Each row is a point on a tangle of strands that fork and nearly touch. The rows are in no order.
(in the rows, 128 means zero)
Two points are linked if the straight distance between their rows is under 122. Some points are linked to none.
refi: [183 144 143 142  82 174 197 122 141 123 169 157 157 108 137 140 163 139
 127 140 107 135 110]
gol: [146 134 130 137 139 135 143 147 164 150 188 135 145 122  73 119  96 130
 120 130 212 117 152]
Bebu: [148  91 139 146 105 116 129 117 125 117 145 129 115 130 168 183 138 147
 132 165  22 140  63]
veb: [158 111 108 145  94 133 203 127 146  96 167  90 181 152  84 139 123  82
 115 138 151 132 144]
vupiv: [126 170 179 141  77 140 194 136 164 160 141 152  92 148 134 123 126 156
 111 109 187 100 164]
Bofop: [149  80 146 187  97 116  64 114 118 105 119 104 132 129 182 119 118 137
 117 126  88 159 105]
todit: [ 62 116 135 150 144 107  85 141 159  96 140 137 111 156 166 196 144 184
 160 179 166 122 132]
mubon: [ 88 115  76 142 127  78 124 123 133  64  80  62 164 130 107 122 138 123
 156 141 160 114 116]
fepob: [184 121 111 151 100 134 138 182 183 151 179  99  70 145 109 108 118 119
 153 100 150 160 112]
zos: [ 86  84 145 122 177 146 133  86  92 154 104 120 134 115  79 155  95  92
 115 122 123  97 167]
dat: [153 146  69 113 126  96 135 101 137 131 102 111 180 129 117  51 136 144
 108  76 143 104 129]
migum: [181 131 114 111 137 168 132 185 176 171 156 128  70 125 119  98 126  94
 159  87 140 178  93]
venar: [136 126 138 138 112  90 114 175 147  89 163 129 123 180 161 147 155 107
 159 166 189 174 154]
buga: [ 52 155 135 157 138 100 113 116 100  73 109 138 124  85 172 135 129 143
 170 162  91 130  95]
velip: [ 63 102 144 166 137 119 107 148 147 128 145 151 101 149 161 194 167 128
 153 188 130  97 139]
kaz: [122 143 109 143 116  30 107 143 117 134 166 125 112 178 129 100  99 148
  88 132  98 114 161]
Patub: [200 121 153 174  61 167 162 113 131 147 117 119 126  91 151  99 106 163
 120  76  95 125 111]
zeru: [120  70 158 189 100 142 169  93 104 141 142 113 143 128 123 171  98 120
  99 127  73 100 149]
zun: [106 127 128 146 132  83 123 149 182  61 156 132 132 176 150 154 119 153
 150 176 183 137 149]
voved: [ 73  90 159 174 139 134 147  93  76 157 111 128 124 123 114 168  93 116
 115 124  85  87 177]
Turo: [163 103 135 108 107 155 103  89 105 138  88  99 182 131 135 116 129 137
  62  95 132 147 149]
bodud: [155  60 113 126 149 130  93 118 144 119 104  83  94 121 109 131 129  95
 170 131  81 137  58]
Leb: [ 80 153 139 164 111  98 137 145  94  94 111 101 138  71 146 132 138 159
 176 165 146 127  81]
getom: [169 123 122  92 126 114  88 135  55 158 130 112 173 122 106 128 171 112
  89 138 113 165 122]
rinip: [145 103 104 155 130  77  21 131 110  97 112 106 141 134 157  98 136 146
 125 143 110 167 101]
Zanet: [ 82 113 100 118 115 134  76  95 136  61  70  85 119 149 159 165 153 166
 148 130 111 144 116]
pil: [147 177 129 123  66 128 225 118 121  90 136 105 155 119 110 141 172 129
 126 141 113 135 102]
Disiv: [ 90 152 135 125 172 168 136  87 178 108 119 190 101  96 127 124  95 176
 147 126 105  82 120]
bip: [137 106 142 144 120 177 119 171 147 144 128 158 110 133 183 125 161  65
 161 113 131 147 125]
rol: [127 125 134  69 133 118 145 121 128 131 134 118 117 178 118 151 145  98
  90 135 124 134 150]
lema: [155 131 131 118 127 169 172 124 191 129 152 179  78 130 151 152 147 147
 143 139  61  92  89]
pefol: [169 114 159 121 123 158  63 163 112 204 136 169 100 115 160 119 157 135
 127 117 117 151 111]
Guto: [ 90 139 101 163 132  84 113 139 105  79  95  72 191  92 131 102 110 158
 147 158 181 118 102]
fem: [166  56 128 131 166 182  94  96 159 139 138 153 153 126 113 147 112 116
 131 141 110 136  85]
Zap: [138 122 146  69 131 172 129 138 152 135  90 155  82 149 196 134 183  84
 140 109 107 148 116]
falu: [ 84 179 152 147 111 118 169 108 106 103 134 169 135 108 151 137  97 163
 119 134 108 113 158]
tep: [108 159 104 101 168  94 144 165  84 139  93 105 154  80  93  75  96 118
 148 119 190  99 125]
dusev: [132 119 125  71 207 147  56 134 114 145 109 165 133 112 110 104 120  88
 141 123 162 155 126]
bibob: [192 172 132 156  89 128 177 114 125 120 135 135 120  86 107  79  94 174
 122  90 104 115 136]
rinir: [ 93 137 107  94 170  84 132 164 101 141 121  98 175 124  91 109 111 124
 126 156 215 104 128]
lirav: [110 152 140  63 173 145 123 116 133  99  92 167  92 122 167 102 142  99
 144 114  95 143 121]
Mado: [ 78 144 129 150 120 176 174 108 153  89  89 143 147  90 154 157 164 139
 163 146 140  92 106]
lif: [198 104 129 115 127 121 142 149 144 172 179 136 130 173 103 122  72 113
  80  96 128 136 182]
sevim: [ 76 169 122  60 125 139 104 112 133 132 107 125 128 144 138 159 139 189
 109 145 172 125 132]
rig: [101 156 129 135  91 154 218 105 153  79 102  95 139 111 120 163 161 143
 162 145 150 107 103]
Rom: [155 100 132 151 159  97 109 141 109 125 155 144 106 133 123 101  59  95
 132 112  66 136 135]
feg: [121  83 123  99 130 165  75  71 120  97  59 107 164 147 166 131 117 124
  88 108  96 154 119]
zago: [ 59 140 154 159 116 150 180 115 121 109 109 157 137 107 162 154 131 115
 138 141 121  94 144]
fub: [142 129 131  95 114 130 113 170 138 131 125 101 116 159 141 131 171  86
 151 131 207 176 142]
Turum: [155 155 123 119 173 149 157 164  88 163 160 163 129 105 100 120 100  64
 158 102 133 163 160]
lizi: [139 164 160 138  85 119 117 128 158 131 167 159 102 173 171 136 142 193
  89 141 152 148 153]
Dofer: [160 140 110  67 177 118  82 142 163 120 121 157 122 148 132  65 110 105
 117 102 164 142 144]
konik: [ 85 115 117  99 173 152 129  86 115  80 118 136 153 117 120 160 136  97
 136 157  86 139 109]
befaz: [115 154 143  76 194 144  74 113 110 135 103 204 116 107 153 110 123 139
 137 127 113 147 131]
Zodi: [151  79  95 110 145 155 116 132 118 115  91  61 143 111  91 120 151  55
 166 113 129 157  82]
bobam: [120 156 120 125 160 136 124  75 144 116 110 154 103 107  96 114  71 195
 114 106  89  90 140]
Mavuf: [ 95 162 156 126 152 138  85 147  79 170  88 191  97  80 169 118 144 144
 147 123 106 112 130]
Dufas: [111 109 157 195 105 165  96 116 120 142  87 131 144  84 169  95 112 125
 131  88 156 119 149]
dad: [112 118 112 116 128 131 125  94 130  61  96 104 142 139 151 134 140 117
 127 136  90 144 114]
zom: [125 143  99  65 121  96 150 131 116 104 145 107 134 178 112 172 176 117
 107 170  96 146 123]
Foto: [150 154  80 104 165  99 118 125  94 137  94 128 187  94 107  54 110 111
 134  80 143 115 133]
Sika: [130 175 116 112 107  64 107 169  99 158 105  92  83 110 116  63 132 136
 133 105 153 121 124]
Nikel: [141 122 142  87 123 143 135 146 132 166 134 108 100 147 108 130 156  93
 120 117 170 138 143]
nofot: [138  91 132 166 137 115  91 125 126 122 132 122  79 101 135 136 133 133
 169 152  42 128  48]
per: [185  71 111  91 164 157 131 126 149 135 152 122 144 136  88 135  95  79
 123 124 104 144 100]
talu: [ 71 143 118  87 147 143 139  79 136 132  94 107  81 110  82 139  97 168
 113 114  96  73 128]
zusal: [ 94 116 126  95 173 133 126 106  80 125 103 114 147  95  87 138 134  89
 129 138 118 123 126]
rav: [ 88 142 133 153 164  71  94 131  97  84 163 158 105 104 137 126 110 127
 153 177  74 137 104]
mitin: [156 129 136 144 142 134 125 133 176 166 190 142  70 117  85 134 123 180
 141 144 137  97 106]
Ziros: [176 119 109 152  96 114 162 155 162 121 176  91 119 149  92 117 120 103
 128 123 136 142 123]
Gul: [154  97 146 195  90 193 144 127 113 168 108 115 151  88 139 111 112 108
 130  66 134 132 141]
gigud: [154 168 159 125 125 123 192 130 125 125 132 165  88 148 138 103  77 121
 121  90 108 116 195]
rupe: [145 110 106 153 140  63 106 140 105  87 160 122 124 130 126 102  99  95
 133 144  48 141 105]
zerus: [169 119 150  95 142 153  86 149  66 211 142 149 126 112 112 139 160 118
 118 128 127 158 117]
foz: [ 90 134  98 106 153  57  91 168 126 136 126  88 162 177 121 128 134 146
 120 165 216 115 138]
Dof: [100  95 157 152 130 129 116 130 112 143 173 157 135 155 151 181 151 106
 114 173 114 136 150]
boro: [151 156  94 151  75  83 188 134 152 106 142  89 199 170 104  99 135 122
 110 122 183 116 141]
gapek: [ 83 107 127 150 119 112 165 110 142 129 129  77  81 124  66 160 133 125
 142 145 122  83 111]
duvip: [ 93 114  87 104 131 120  55 109 122  79  98  98 186 163 141 179 155 163
 118 154 155 159 138]
geguz: [124 175  95 106  87  89 162 118 134 125 101  97 174 153 112  85 138 149
  97 104 175 106 139]
nuki: [180 150 101  78 101  98 120 139  82 133 140 106 146 144 129 134 183 139
 100 146  78 163  95]
fosel: [121 100 146 169  78 133 168 108 108 128 140 102 130 118 144 179 149 142
 118 151  48 115 101]
fite: [158 182 158 150 112 137 167 120 102 127 135 170 136  92 143 101 102 159
 130 106 128 129 164]
zag: [116 113 156 124  88 169 118  84 116 153  84  99 153 137 143 141 143 146
  70 105 170 130 169]
bov: [ 73 136  89 132 145  87 151 108 144  84 117  84 135 117  79 140 109 138
 140 158 131  86 107]
vapo: [122 135 115 104 155 178 147  85 195  89 130 169 112 120 134 148 144 158
 152 142  90 108  87]
zuli: [140 145 150 139  80 111  98 119 100 153 161 127 140 150 145 144 136 192
  64 144 118 148 156]
vegit: [113 123  69  97 145  81  48 125 146 122 111 100 182 182 132 136 155 173
 107 145 186 138 138]
Lumiv: [132 142 149 133 116 140  90 132 124 150 109 150  84  99 167 108 164 154
 139 113 122 131 105]
bas: [124 119 169 137  93 146 142 124  81 188 162 151 147 146 139 189 158 150
  73 145 108 128 166]
mosim: [160 123 134 170 110 188 188 134 168 142 173 177 127 103 120 157 143 132
 142 145  93  88 105]
guki: [182 138 116  98 154 134 163 132 161 156 179 152 138 151  63 114  92 123
  94 107 161 109 175]
Zemu: [128 158 172 135  58 139 151 134 168 151 127 131  95 175 166 146 168 169
 105 127 191 122 152]
tor: [156 148 138 147 137 100 149 158 125 134 168 161  80 137 131  83  63 108
 134  94 101 140 169]
kufar: [132 135  94 129 173  91  47 126 131  76 118 141 154 112 132  84 120 132
 148 153 135 151  93]
bunul: [124 129 141 152 161 182 142 165 120 198 145 178 121 108 113 142 110  91
 154 101 167 115 178]
Nusev: [177 104 106 102 175 162 145 154 122 158 148 134 142 130  88 115  84  50
 131  92 116 177 139]
pifas: [111 112 159 167  93 172  98 106 148 160  93 119 135 117 156 120 133 158
 104  97 194 109 158]
mal: [117 105 135 157 122 189 154 192 149 199 142 141 106 136 136 143 133  55
 137  87 152 140 160]
fafa: [ 86 159 152 123  96 101 197 146 104 159 108  85  60 117  75 126 137 110
 147 120 131  90 116]
seki: [114 135 173 147 118 134 157 139 157 149 154 151 122 150 131 120  86 126
 110 109 209 116 193]
suvat: [134 134  74 104 173  67  78 133 101 100 116 130 139 120 118  73 136 105
 148 133  71 133  82]

A fork is a point with three links. Follow the links from the first point to the second and name the forks in between, in order.
migum / Dufas | dad
rinir / kufar | dad fite rupe
bip / rol | befaz
rupe / feg | fite

Follow the links from the first point to the second, and from the first to the third. Name the last point that the two ways share.
Leb / vegit / zos | dad
fosel / gigud / Foto | dad
rupe / vapo / dad | fite
mubon / refi / Zanet | fite
lizi / Dofer / bip | befaz
feg / mubon / kufar | rupe

A fork is a point with three links, a tip a point with one. Leave the first point through the second and follow the links. Name the first fork or tip that comes.
duvip / vegit | migum
Ziros / veb | dad
rol / Nikel | lif
gapek / bov | rupe
guki / gol | befaz
rav / buga | fafa
talu / bobam | fite
zos / voved | Zodi
falu / zago | talu

Name the points in between on the shortest way along the links from the first point to the second, in order.
zag / suvat | pifas Dufas Gul Patub bibob fite gigud tor Rom rupe
Guto / Bofop | Leb buga rav rupe suvat kufar rinip
migum / zeru | fepob Ziros veb boro geguz dat Foto tep rinir foz vegit duvip Zanet dad konik zusal zos voved
bas / Dofer | Dof velip todit zun venar fub Nikel rol zom nuki getom zerus pefol Lumiv Mavuf befaz dusev
gol / velip | seki vupiv Zemu lizi zuli bas Dof
suvat / mosim | rupe Rom tor gigud fite falu zago Mado rig pil refi
